A landscape with many valleys, sampled at points; each row gives a point and its height.
From any point a ball rolls to the lowest of the 2 points nearest to it. It stops when none of these is lower. Distance is the straight distance between rows; heights are no part of it.
sovok: [  8, -20, -15,  21, -26,  15,  17,  -7,   5, -10,  -8,   5,   4, -19,  16,
   1,  -1, -16,  -4,  -3,  -2, -12,   8]  h=3.81
loma: [ -4,   6, -11,  11,  -4,   2,  21,  10,  10,  -1,   9,  11,   5,  -8,   9,
  -7, -18,  14,  -5, -15,  -4,  -1,   7]  h=5.81
nekat: [-16,  -7,   5,   5, -10,  -4,  -2, -27,  -3,   1,  -6,  15,  14,  -2,   8,
   2,   1,  -5,  -3,   8,   5,  12,  -3]  h=2.08
fepo: [ -6,   9,  -1,  20,  -5, -12, -10,  -5,   9,  11,   2,  19,  16,  -1,  10,
   9,  -6,   7,  -1,   0,   5,  14, -27]  h=1.96
gar: [  2,   3, -10,  11, -12,   6, -13,   0,  -2,  -5,   3,   1,  -6,  -7, -13,
  -3, -12, -10,  -9,   9,  13,  15,   1]  h=1.67
Zubiv: [ -7,  23,   5, -10, -17,   1,  -5,  -4,  -1,  -6,  16,   7,  -1,   7,  -3,
 -13, -10,   8,   2,  -4,   0,   7,  -2]  h=3.22
mam: [  3, -14,   2,  -8,  15,  -7,  -4, -25,   3,  26, -13,  13,  -1,  12,  23,
  11,  -5,   8,  14,   8,  -6,   2,  -4]  h=5.15
totab: [  1,   9,   5,  -7,   0,  -8,  -5,  11,  19,  -6,   2, -14, -21,  -8, -14,
  -6,  -4,   0,   4,  -4,   9,  16,  -8]  h=3.54
gad: [ -6,   4,   2,   9,  -3,  -5,  -5,   1,  11,   8,  -7,   9,  22, -27, -22,
 -11, -11,  -1,  -1, -19,  15,  -7,  10]  h=2.75
kas: [  5,  17,  25, -12,  19, -16,  11,  -2,   8,  -9,  -4,   3,  -6,   5, -13,
  17,   8,  -9,  -2,  -7,  23,  -4,   7]  h=5.52
por: [ 10,  -4,   6,   0,   7,   4,   8,   6, -10, -10,  -1, -13,  -2,  14,  -8,
  -5,  18, -13,  -1,  13, -12,   8, -10]  h=3.46
tofig: [  3,  20,   1, -20,  -1, -12,  22,  19,  13, -13,  -1,  -4, -14,  -5, -12,
   4,   0,  -7,  -8,  -7,  14,  -3,  26]  h=0.97
godu: [ 10, -10, -10,  -2,  -4,   1,  -8,  17,   0, -18,  -6, -15, -16,  -7,   3,
   0,   1, -17,   2,   5,  11,  13,  -6]  h=2.80
Keso: [  3,  12,   0,  24,  -8,  20,  -6,   1,  -7,  -4,  -3,  18,  22, -17,  -4,
  -8,  -6, -18,  15,  -8,  -2,  -3,  -9]  h=2.59
Noga: [ 12,   5,  -5,  -6,   6,  -1,  -3,   5,   3,  20,   7, -13, -14,  13,  -1,
  11,  13,  22,  -7, -11,   7,   9,  -6]  h=5.10
Vuvu: [ -3,   0,  22, -12,   8, -13,  10, -22,   5,   4,  -3,   2,  -8,  23,   0,
   9,   6,   1,   4,  25,  -4, -14,  -1]  h=5.32
bagaf: [-15,  -9,   8,  -4,   7,   3,  -4,  -2, -11,  -3,  13,  -3,   8,  26,   7,
   2,   7,   6,   1,  10,  -1,  14,  -9]  h=4.58
rosu: [-12,  16,   7,  -4,  -3,   7,   6,  19,   2,  11,  -6,  -5, -13,  12, -30,
 -12, -10,  -5,  -4,   3,   1, -12,  25]  h=1.97
Kuluk: [-22,   9,   8,   6, -25,   2,   9,   2, -13,   4,  10,   8,  10,  -7,  -9,
 -12, -17,  -5,  -1,   7, -10, -14,  13]  h=1.42
vaviv: [  3,  16,   9,   1,  -7,   6, -12,   0,   2, -10,  14,   7,  -2,   6, -14,
 -10,  -8,  -8,   9,  14,   1,   1,  -3]  h=2.67
Bet: [  6,  -2, -19,  -7,  13,  10, -12,  16,  -7,  22,   0, -16, -14,   6, -12,
  10,  12,  26,   4, -12,  -5,   6,   3]  h=5.14
Revi: [  7,  11, -13,   9,   6,  16,   1,  19,  11,   6,   5,   2, -14,   1, -11,
  -5, -32,   7,  -2,  -3,  -3,  -1,  14]  h=2.85
vut: [  7,   4,  -5,   4,   2,   3,  10,  11,   7,  -8,   7,  -5, -17,   0,  -3,
  -7, -22,  -2,  -4,   7,  -5,  -7,  17]  h=2.66
rinop: [-13,  -5,  14,  -8,  -5, -23,   1,   7,  -4, -12,   4, -14,  -8, -18, -15,
   4,   4, -22, -10,   4,  10,  -9,   9]  h=3.98
Luvi: [-24,  -6,   0,  10, -30,   8,  13,  -5,  -6,  -8,  -5,  22,   5,   0,  -5,
 -13,  -6, -14,   0,  14,   1,  -4,  -3]  h=4.36
kopil: [  7,  17,  21, -20,  32, -19,   6,  -3,  10,   1, -12,  -2,   0,   8,  -2,
  15,  24, -10,   5,  -4,  10,   0,   0]  h=5.92
linud: [  4,  18,   2,  12,   3,  -2,   4,  -1,  -5,  -4,   7,   5,   7,   6,   6,
   2,  -9,   6,  -3,  -4,  -6,  16, -10]  h=2.65
Sodo: [ 11,   9,   0,   3,   3, -10, -10,   0,  -2,  -4,  -7,   0, -21,  -7, -24,
  -3,  -8,  -8, -10,   4,  12,   5,   6]  h=2.41
Sadeb: [  1,  21,  12,  -6,   7, -15,  -6,   0,  15,  -4, -15,  15, -18,   5, -18,
  -7,  -2,  -4,  11,  16,  12,  -6,  -5]  h=5.80
moze: [  2, -18,  -6,  12,   1,  -3,   8,  13,   4, -20,  -5,   2,  18, -29,   9,
  -6, -13,  -2,   0,  -8,   5, -25,   9]  h=5.65
Tufuf: [  1,  -8,  -9, -11,  24,   0, -10,  32,   3,  14,   3, -24,   2,  -7,   6,
   5,  22,   1,  10, -14,  -4,   8,  -6]  h=3.90
gali: [ 11,  -8, -19,  13, -16,  15, -10,  -2,   4,  -3,   5,  10,  -1, -21,   8,
  -6, -16,  -4,  -4,  -8,  -5,  -8,   8]  h=3.18
tovid: [ -1, -24,   1,  11, -24,  10,  12,  -8, -16, -12,   8,  -8,   3, -15,   8,
   0,  -9,  -6,  -7,  -5, -15, -13,   7]  h=3.71
kave: [  4,  14,   6,   7,  17, -15,   6, -20,   0,  10, -17,  22,   3,   0,  19,
  14,  -6,   7,   4,  -1,  -3,   2, -16]  h=5.47
nufi: [  6,  19,   4,   3,  -3,  -9, -25,  -5,   5,  13,   5,  -5,   0,  14,   4,
  13,  11,   2,  11,  11,  -3,  11, -27]  h=3.45
lida: [ -2,  -6,   3,  20, -15,   6, -11, -17,  12,   0,   1,  21,  26, -13,  10,
   6,   5, -15,  10,   4,  15,   2, -18]  h=3.19
Sedit: [ -1, -15,  -4,  -7,  -8,  -4,  -6,  15,  12, -21,  -3, -16, -24, -19,   0,
  -4, -11, -13,   2,  12,   5, -20,  15]  h=2.01
gepo: [ -8, -14,  -1,  14, -23,   9,   8, -10, -10, -12,   1,  11,   1,   4,  -4,
   0,   9, -13,  -1,  13,  12,   7,  -8]  h=3.94
lir: [  1,  -6, -27,  -6,   5,   4,   7,  -5,  -2,  18,   3,  -5,   8,   1,  15,
   4,   7,  19, -15, -11, -11,  10,  11]  h=4.96
lak: [ -1,   1,  16,  -6,  -4,   1,   5,  -7,   7,  -8,   3, -12, -11,   5, -11,
  -4,  -1,   6,   0,   0,   0,  11,  -7]  h=3.96
Fufe: [  6,   6,  -3,   8,  -1,  -7, -22, -14,  -2,  17, -13,   9,   7,  12,  20,
  12,   7,  -1,   9,  17,  -1,  11, -28]  h=3.17
zifol: [ -3, -20,   7,   4,   1,  15,   6, -14,  -1,  11,  13,  -9,   5,  14,  -8,
  -3,  11,   7,  -3,   5, -12,   0, -11]  h=4.47
gevut: [  9,  -5,   8,  11,  -2,  14,   5,   0, -15, -21,   0,  -8,  -6,   2,  -8,
   0,  -4, -12,   1,   7,  -9,   4, -10]  h=4.00
Mati: [-18,  13,   7,   4, -17,  14,  -5,  -3,   3,   6,   7,  11,   2,   4, -22,
 -16, -16,  -6,   4,  10,  -1,  -5,  10]  h=2.07
num: [ -5,  12,  -3,  20,  -2,  -3, -12,   1,   1,   4,  -3,   7,  28, -19,  12,
  11,  -2,  -1,   3,  -9,   6,  13, -16]  h=1.24
Kedu: [  9,  -3,  -3,  -5,  -4,   0,   5,   7, -17, -25,  11, -12,  -9,   1,  12,
   0,  -9, -12,  -4,   9, -16,  -9,  14]  h=4.83
Pasi: [ 13,  -6, -17, -15,   1, -11,  -9,   7,  -8, -10,  -5, -11, -20,   2,  12,
  -6,   7,   1, -11,  -1,  -3,   0,   2]  h=4.38
bomes: [-13, -11, -18,  -2,   4,   1,   6,   1,  -1,  18,  -5,  -9,  24, -10,  14,
   3,  10,  18,   0, -18,  -6,  13,   6]  h=4.90
lage: [  1,  11,  18,  -3,   1, -11,  10, -26,   1,   3,   6,  15,   2,  13,  -3,
   9,   0,   6,  -4,   7,   1,  -6,   2]  h=5.17
ris: [ -5, -24,  -9,   5,  10,  15,   2,   1, -20,   2,   9,  -5,  10,   9,  15,
   4,  -5,   5,  -6,  -6,  -9,   5,   3]  h=4.86
banad: [ -5,  -2,   9,  18, -17,  12,   3, -22,  -3,  -8,  -2,  23,  22,  -6,  -1,
  -1,   5, -20,  12,   7,   1,  -7, -11]  h=3.56
sis: [  9, -11, -16,  -5,  14,  13, -16,  24, -10,  10,  -2, -20,  -3,   2,  -6,
  -2,  25,   0,   9,   5,  -6,   8, -10]  h=3.67
zum: [ -6,   7,  -4,  -8,  -9,  -5,  20,  -9,  -1,   0,  -6,   4,   5,  -3,  13,
  -5,  -4,  17, -10, -21,  -3,  18,  10]  h=3.89
noba: [ -3,  -8,  -1,  -7, -17,   2,   4,  -8, -16,  -1,  16,   0,   5,  10,   2,
  -8,   7,  -3, -10,   6,  -9,   1,   3]  h=2.97
giz: [  9, -20, -13,  11, -21,  11,   5,  -8,  -7,  -6,   2,   6,   1,  -3,   9,
   2,   3, -11,  -9,   3,   3,   3,   2]  h=3.58
diz: [ 12,   9,  12,  -6,  15, -11,  -2, -22,   2,  16, -12,  10,  -9,  16,  21,
  17,  -7,  14,  13,   2,  -4,  -1, -11]  h=5.31
gam: [  0,  -7, -14,  10,   9,  -8,  11,  12,  14, -11,   2,   7,  13, -23,  17,
  -6, -19,  13,  -4, -16,  -1, -13,   6]  h=5.75
sodu: [  8, -12, -11,  -7,   0,   5,  -5,  -2,  16, -17,  -5, -15, -17,   0,  19,
   0,  -4,   2,  -4,  14, -12, -12,   6]  h=3.29
pulu: [  9,  19,   6,  13,   9,  -4,  -6, -16,   3,   5, -19,  14,  -7,  -1,   2,
   1, -11,   3,   8,   9,  -7,  10, -20]  h=5.59
zesip: [ 14,  26,  14, -15,  12,  -5,   7,   4,  -2,  -5,  -1,  -7, -12,  16,  -2,
   9,  12,  12,   0, -15,   3,  10,  -7]  h=3.21
pag: [  2,  -1,  -6, -11,  -2,   4,  13, -14,  -5,  18,   9,  -5,   7,  10,  -3,
   6,   9,  21, -14, -14,  -6,   8,  17]  h=4.98
Mabe: [ 11,  -8,  -8,  13, -12,  15,   7,   9, -18, -24,   1,   4, -10,   0,   3,
   0, -13, -19,  -3,   6,  -9, -11,   5]  h=4.46
mutim: [-10,  -8,  -1,  10,  -3,  -6,   8, -12,  -1,  -4, -10,   4,  31, -15,   4,
   1,  11,  -8,  -6,  -2,   8,  12,  -7]  h=0.53
Nedo: [ 10,   0,  -4, -11,  -1,  -9,  17,  10,  17, -10,   6, -17, -18,  -4,  -8,
  -5,  -2,   1,  -4,   3,  -6,  -7,  14]  h=2.28
nolav: [ -5,   3,   9,  15,   1, -11,   1, -20,   9,  -1,  -5,  12,  26, -22,  -8,
  -3,  -3,  -4,  -2,  -4,   4,  -1,  -6]  h=1.78
bur: [  2,  11,  10,  -9,  -4,  -1,  -2,  12, -19, -21,  14, -10,  -9,  -1, -11,
  -8, -11, -12,   4,   3, -10,  -7,  11]  h=5.30
nas: [  9, -23, -15,  -4, -12,   8,  -4,  -4, -10,   2,  10, -10,  -4,   5,   6,
  -2,  12,  -1, -11,   7,  -3,   0,  -2]  h=3.32
bano: [-13, -12,  10,  13, -10,   4,  12, -15, -10, -12,   8,  -5,  21, -12,   0,
   5,  -9,  -7,  -1,  -6, -10,   0,   7]  h=4.28
tuged: [-15,  -4,   5,  -3, -27,  -4,   9,  -8, -20,  -7,  16,   3,  -1,  -3,  -4,
  -8,  -7,   5, -10,   4,  -7, -11,   9]  h=2.33
vuta: [  6,  24,   2,   5,  14,  -5,  -9,  -4,   8,   5, -13,  25, -12,   8,  -5,
  -2, -19,  -5,  17,  16,   2,  -4, -10]  h=5.70
sizo: [ -7,  -5, -15,   4,  13,   9, -16,   9,  -4,  27,   0,  -7,  -5,   5, -22,
  11,  18,  21,   8,   7,  -2,   8, -13]  h=5.18
kot: [  1,   6,  -6,   8, -14,  -1,  16,  -9,   5,  10,   5,  14,  -5, -15, -17,
  -6, -15,  10, -19, -10,  -3, -12,  19]  h=5.73
bodi: [ -9,   5,  21, -12,  16, -29,  -5,  -1,  17,  -9,  -6,   7,  -8,   3,   1,
   1,  11, -12,  10,   4,  16,  -4, -14]  h=6.40
rur: [-16,   7,  16,   9,  -1,  -6,  -3, -13,   5,   9, -12,  24,  25, -17, -18,
 -10,  -9,  -3,   1,  -7,   6, -20,   8]  h=2.36
Paguf: [  2,   2, -13,  12,  -9,   8,  -4,   0,   7,  10,  -1,   8,  10, -25,  -7,
  -8, -19,   2,  -7, -12,   6,   1,  10]  h=3.00
safu: [-19, -11,  -4,  16, -24,  13,   3,   8, -12, -12,   1,  22,  11, -10,   4,
  -7, -15, -14,   2,  -5,  13,  -6,   7]  h=4.81
maf: [ -3,  -4,   4, -15,  21,  -1, -20,   9,  -1,  13,   9, -13,   8,  10, -11,
  -2,  31,   0,  10,   7,   4,   4,  -9]  h=4.27
tak: [ 17,  -9, -23,   3,   7,   7, -12,   0,  10,  14,   3, -12,  -9,   2,  27,
   4,   6,  19,  -5,   1, -15,  -3,  -2]  h=5.03
zuna: [ -2,   5,  14, -23,  29, -10,  -2,  -5,   3,   9,  -6,  -8,   6,  14, -15,
   6,  29,  -3,   6,   8,   4,  -1,  10]  h=6.27
fam: [  9,   2, -17,  -6, -13,  -6,  -3,   0,  -9,  -9,   4,  10, -11,  -3,   8,
 -13,  -6,   4, -12,  -2,  -2,   4,   2]  h=4.18
rafi: [  0,  26,   3,  11,   5,  15,   4,  17,  12,  12,   4,  10,  -8,   9, -18,
  -5, -20,  13,   8, -10,  -1,   6,  -1]  h=2.99
Bamab: [  3,   3,  11,   8, -21,  10,   1, -18,  -5,  -3,   7,   8,  19,  -7,  -2,
 -11,   4, -10,  -1,   1, -12,   0, -10]  h=3.80
Tigi: [ 18, -24, -22,  -9,   5,  16, -13,  10,  -5,   6,   0, -15,  -9,   3,   8,
  -4,  19,   4,  -1,   7, -10,  -4,  -6]  h=3.53
Vop: [  8,  -8, -12,  15, -10,  -5,  14,  -9,   7,   5,   4,   9,  -6, -14,  -9,
  -6,  -9,   7, -21,  -3,  -1,   7,   2]  h=5.77
sene: [  8,  24,   2, -11,   7,   1,   8,  23,   9,  -1,  -2,  -1, -14,   2, -23,
  -6, -12,  -5,  -3,  -7,  13,  -6,  25]  h=1.53
bubo: [  8,  22,   2,   2,  -3,   0,  -8,  10,  15,   4,   5,  -3, -16,  -1, -18,
  -7, -12,   8,  10,  -3,   4,   4, -13]  h=3.20
geku: [-15,  -9,   4,   1,   9,   8,  -5, -21, -17,  10, -15,   2,  17,   3,   7,
   6,   5,   5,   6,  -4, -10,  18,  -8]  h=4.71
vesuk: [ -4,   8,  -1, -10,  12,   4,  -1,   7,  -2,  11,  15,  -5,   8,  30,   2,
   6,  17,  15,   3,   4,   2,  16,  -2]  h=4.94
mupi: [  5,   4,   7,  -6,   9, -10, -21,   6,   3,   9,  -4, -14,  -2,  11,  -1,
   8,  20,  -3,   5,   8,   8,  12, -24]  h=3.78
rogo: [  7,  -9,  -4, -26,  14, -21,  -3,  13,  -5, -17,   0, -10, -18,  -1,  15,
  -6,   6,  -3,  -6, -10,  -3, -13,  10]  h=4.33
pobil: [ 15,   2, -13, -15,   3,  -5,   7,   9,  15,  -4,  16, -12, -13,  18,  17,
   2,   1,  17,  -9,  -3,  -2,  -7,   8]  h=5.96
Tema: [  0, -28, -20,   2,   5,  15,  -4,  -2,  -5,  -5,  -5,  -6,  -3,   1,  33,
   6,  -5,   8,  -6,  -1, -11,  -5,   1]  h=4.95
nugeb: [ 10,   9,  -7,  -1,  14,  -4,   6,   2, -11,   4,  -4,  -8,  -2,  16,  -3,
   0,  14,   6,  -7,   5, -10,  14, -13]  h=3.12
bimep: [ -6,   6,   5,   4,  -2,   5,   6,  24,  -9,  -6,  -3,  -7, -18,  -5, -29,
 -11, -16, -13,  -2,  11,  -6, -20,  19]  h=2.63
Kar: [ -1,   0,   4, -20,  26, -13,   0,  -9,   8,  14, -13,   2,  -6,  26,  -4,
   9,  22,   6,   9,  18,   5,  -1,  -4]  h=6.46
Nipu: [  3,  -5,  -8,  18, -15,  24,  -7,  13,  -1,   0,  -7,  12,  22, -24,  -5,
  -9,  -8, -18,  12, -18,   7, -10,   5]  h=3.05
Sorez: [-19,  -1,  -2,   9,  -9,   2,   6,   8,  -7,  -9,   1,  15,  25, -20,  -3,
 -10, -15, -11,  -4,  -6,   4, -11,  17]  h=5.19
Dav: [  7,   2, -10,   4,   4,   1,  22,   8,   5,  -1,  17,   5,  -2,   5,  18,
  -7,  -5,  15, -11,  -8, -14,   4,  -1]  h=5.84
mokol: [ -3,  -7,  -2,   4,  -4,  -7,   4,   7,  -3, -16,   3,  -1,  26, -24,   3,
  -5,  -6,  -3,  -2, -12,  11,  -6,   1]  h=5.46
bebo: [  1,  -9,  -5,  -1,  -8,   7,  -4,   4,  13, -28,  -6,  -9, -22,  -6,  17,
   6,  -9, -11,   7,  22,  -4, -31,  12]  h=2.83
fodo: [  2,  10,  -3,  -8, -14,  -3,  -7,  -4,  -2,   7,  16,   2,   5,  -1,  13,
  -9,  -3,  19,  -2, -18,  -4,  15,  -6]  h=3.52
giku: [ -9, -26,   0, -14,   2,  10,  -1,   8, -13,  -2,   2, -20,  -4,  11, -14,
  -6,  23,  -7,   7,  11,  -1,  -2,  -1]  h=5.51
lato: [10, 26,  1,  1,  6, -5, 14,  0,  1, -2, -6,  8, -6, 18,  0,  7,  5, 13,
 -6, -1,  4, 17, -8]  h=2.93
naba: [ -9,  -9,  -3,   8,   0,  22,  -7,  25,  -6,   6, -17,  12,  29, -16,  -6,
 -22,  -6, -16,   1, -18,   9, -17,  16]  h=3.51
Tid: [  5,   8,   1, -22,  -5, -15,  20,  11,  16, -13,   4, -13, -19, -10,   2,
   5,  -3,  -2,  -7,  -5,  -1, -19,  32]  h=1.71
lek: [  3,   8,   9,   4,   7, -23, -11, -15,  15,   3, -12,  11,  29, -22,   6,
   3,   1,  -1,  13,  -2,  14, -12,  -9]  h=2.60
funa: [ -2,  15,  21,  -6,   0, -11,   8,   0,   4,  -9,   3,   0, -19,   5, -29,
   4,  -9,   3,  -4,  -2,  12, -10,  11]  h=5.43
Disek: [ -8,   1,   5,  -1,   1,  -5,  -8, -21,   4,   4,  -6,  10,   4,  17,  16,
   8,   1,  -2,  11,  20,   3,  13,  -9]  h=3.06
gipi: [ -5, -18,   3, -12,   3,  -9,   3,  14,  -2, -17,  -6, -25,  -9, -13,   3,
   0,   9, -21,  -2,  -4,   3,   7,   7]  h=3.74
Pov: [-21,  -4,  -5,   4,  13,   8,  -5,  -3,  -4,  21, -17,   0,  27,  -6,   8,
   6,  16,  15,  12, -13,  -4,  14,  -8]  h=4.84
ros: [ 10,  -5, -21,   0,  -2,   0,  -7,  16,  -2,  23,   9,  -9,  -6,   9,  14,
   4,   6,  22,  -8,  -8,  -8,   3, -15]  h=5.07
Lon: [ -9, -15,   4,   9,   1,   2,   7,  -8, -10,  -4,  11,   0,  20,   0,  12,
  -1,  -5,   4,  -6, -11,  -5,   5,  -7]  h=4.67
figi: [ -2,  -5,  14, -11,   9,   4,   0, -14,   7,   5,   1, -11,  -5,  17,  -9,
  -5,  15,   7,   6,   6, -10,   9, -10]  h=4.26
zuzum: [  8,   6,   9, -26,  13, -12,   7,  16,   3,  -7,   5, -14, -13,   5,   1,
  -1,  11,   4,   0, -23,   3,   5,   4]  h=3.69
Fur: [  3,  -3,   0,  -5,   0, -18,  -3,  12,  -2, -14,   2,  -5, -20, -12, -19,
  -5,  -7, -16, -11,   0,  16,  -9,  12]  h=2.94
Ligi: [-11, -30,  -3, -22,   7,  -5,  -5,  17,  -5,  -1,   0, -21,  -5,   0,  -2,
  -6,  21,  -8,  -2,  -7,   8,   1,  11]  h=4.82
tidil: [-14,  -6,   6,  -4,  11,  -4, -12, -26,   2,  19, -18,   7,  15,  -1,  18,
  15,   1,  11,  10,  -3,  -1,  10,  -9]  h=4.92
vunul: [  3,  18,  22,  -4,   6, -13,  10, -12,  16,  -5,   2,   8, -11,  16, -13,
  16,  -6,  -1,   2,  14,  16,  -8,   7]  h=5.29
tuze: [-16, -13, -10,   6,   9,  10,  -5,   0,  -9,  25,   3,   6,   7,  13,  -6,
   3,  13,  22,  -2,  -2,   1,   7,  -9]  h=5.24
fub: [ -9,  19,   3,  -5,  -5,  -7,   7,  -7,   1,   1,   5,   8,  19,  -5,  12,
  -4,  -4,  17,   4, -28,  -2,  18,  -3]  h=3.72
bovi: [-12, -15, -11,   9, -15,  26,  -1,  15,  -1,  12,  -9,   7,  20, -15,   1,
 -20, -12, -18,   1,  -9,  -7, -22,  24]  h=3.86
Gase: [  2, -16,  -6,  11, -17,  13,   1,  -7,   1, -12,   9,   3,   0, -17,  15,
  -5, -22,  -6,  -2,   2, -12, -22,  14]  h=3.36
raged: [ -1,  -5, -16,   0,  -9,  -5,   9,  -6,  -4,  -4,  -6,   6,   6, -15,  21,
  -7,  -9,   6, -10,  -9,  -5,   7,  11]  h=4.01
Fogem: [  6, -14,   3,  12,  -1,  13,   3,  -5, -24, -14, -13,   1,   0,   7,   8,
   3,   4,  -9,  -2,  -4,  -6,  12, -15]  h=4.41
Boban: [-12, -16,  21, -17,  11,  -7,   4,   1,  -8,  -4,  -4, -18,  -6,   6, -15,
   0,  22,  -5,  -1,   5,   3,  -4,   0]  h=6.04
kofo: [ 19,  -7, -21,  14, -17,  11, -10,  13,  -1, -12,   5,  -4, -11,  -5,  -1,
   0,  -5, -14,  -2,  10,  12,   6,  -2]  h=2.32
lov: [  8,  -6,  -7,  11, -19,  30,  -5,  10, -12,  -6,   1,  14,  -5,  -3,  -2,
 -12, -13, -18,   5,   2, -10, -20,  14]  h=4.68
dutoz: [ -5,  -6,   8,  16,  -3,  -5, -13, -16,   9,  12,  -5,  16,  22,  -4,  18,
   9,   6,   4,  10,   4,   8,   1, -29]  h=2.61
Dob: [ -2,  -7,   2,  -8,   8,  16, -20,  -9,  -5,  15,   7, -11,   6,  13,  -8,
   2,  23,   8,  15,  10,  -7,   8, -10]  h=4.48
luzi: [  5,  10,   5,  -3,  16, -17,  -5,  16,   8,   1,   4, -16,  -8,  -2,  -5,
  19,   8,  -5,  -2, -11,  15,  16,  -4]  h=4.54
Vipor: [ -4,  12,  -2,  11,   6,  -5,  -4,  -4,  -3,  17,   4,   4,  20,   7,  13,
  17,   2,  16,  -4,  -8,  -3,  15, -15]  h=2.35
ber: [  9,   8,  -2,  -9,   5,  -4,  14,   8,   2,  -5,  23, -10,  -3,  19,   3,
  -4,  -2,  14,  -5,  -6,  -4,   5,   1]  h=5.90
dusa: [-14,  10,  15,   0, -15,  -6,  17,   1,  -8,   0,   1,  -4, -24,   2, -24,
  -1, -13,   4, -10,   4,   0, -16,  15]  h=5.57
gufi: [ -3,  -9,  -2,   5,   3,  20,  -8, -12, -19,   5, -18,   0,   3,   8,   4,
   7,  15,  -3,   9,   3,  -6,  15, -19]  h=4.59
vapag: [ -5,  -4,  -1,   4, -20,   1,   8,   0,  -3,   5,   4,   2, -20, -10, -12,
 -10, -18,   6, -13,   5,  -6, -25,  19]  h=5.68
seb: [ -5,   2,  26, -13,   9, -15,   8, -10,  -9, -11,   1,  -6,  -9,  17, -14,
   4,   8,  -5,  -5,  10,   1,  -9,  -2]  h=5.69
kado: [ 10,  -7, -16,   7,   9,   7,  -8,  -9,   7,  -4,  -5,   1,  -6,  -3,  37,
  10,  -7,  14,  -6,  -3, -17, -10,  -2]  h=4.99
Mek: [  1,   6,  10, -14,  -3,  -3,  13, -21, -10,   7,   9,   5,   1,  20, -10,
   1,  13,  12, -15,  -7,  -3,   2,   7]  h=5.06
leb: [  5,  13,   6, -15,  28,  -8,   2,   1,  16,  24, -19,  -4, -12,  20,   4,
  19,  21,  14,  20,  10,   5,   0, -14]  h=6.42
tago: [ -1,  12,  -5,  21, -13,  10, -12, -12,   3,   1,  -3,  12,  13, -16,  -4,
   4, -13,  -7,   7,   2,   0,  14,  -9]  h=2.02
sivu: [ 12,  25,  17, -15,  23, -12,   0,  -5,  14,   0,  -9,  -6,  -6,  17,   7,
  19,   4,  -3,  18,   6,  11,   5,   0]  h=6.24
sel: [  2,  -9,  -3,   0,  -9,  12,  -8,  18,  -1,  -9, -10,  -8, -25, -10, -11,
 -10, -14, -19,   3,   9,  -3, -27,  20]  h=2.79
vuve: [  8,  -6,  -7,  -4,  21, -13,  -2,  27,  15,   1,  11, -28,  -4, -10,   9,
   6,   8,  -7,  -1,  -8,   4,  14,  -4]  h=4.19
vozu: [  6,  12,  14,  -1,  12, -17,  -8,   7,  15,  -6,  -2,   8,  -6,  -3, -16,
  -3,   4, -18,   7,  10,  13,  -2, -17]  h=5.94
tinev: [ -9,  -6,   9,  -7,  17,   0, -19,  -8,  -4,  11,   1,   0,   0,  29,  12,
  10,   9,   8,  12,  16,   4,   7, -14]  h=3.88

Where does a ball stop that starts at each point below?
sizo: mutim
Mek: num
figi: tofig
bano: mutim
Pasi: Kuluk
luzi: tofig

Call two points neighbours if one is among the 2 nearest of the other. Go from one point of each pair to the other, from neighbour to neighbour, staying as low as possible. Name the highest point that can't be avoided.
Disek, gar: Boban
tofig, Sedit: sel
num, mutim: dutoz
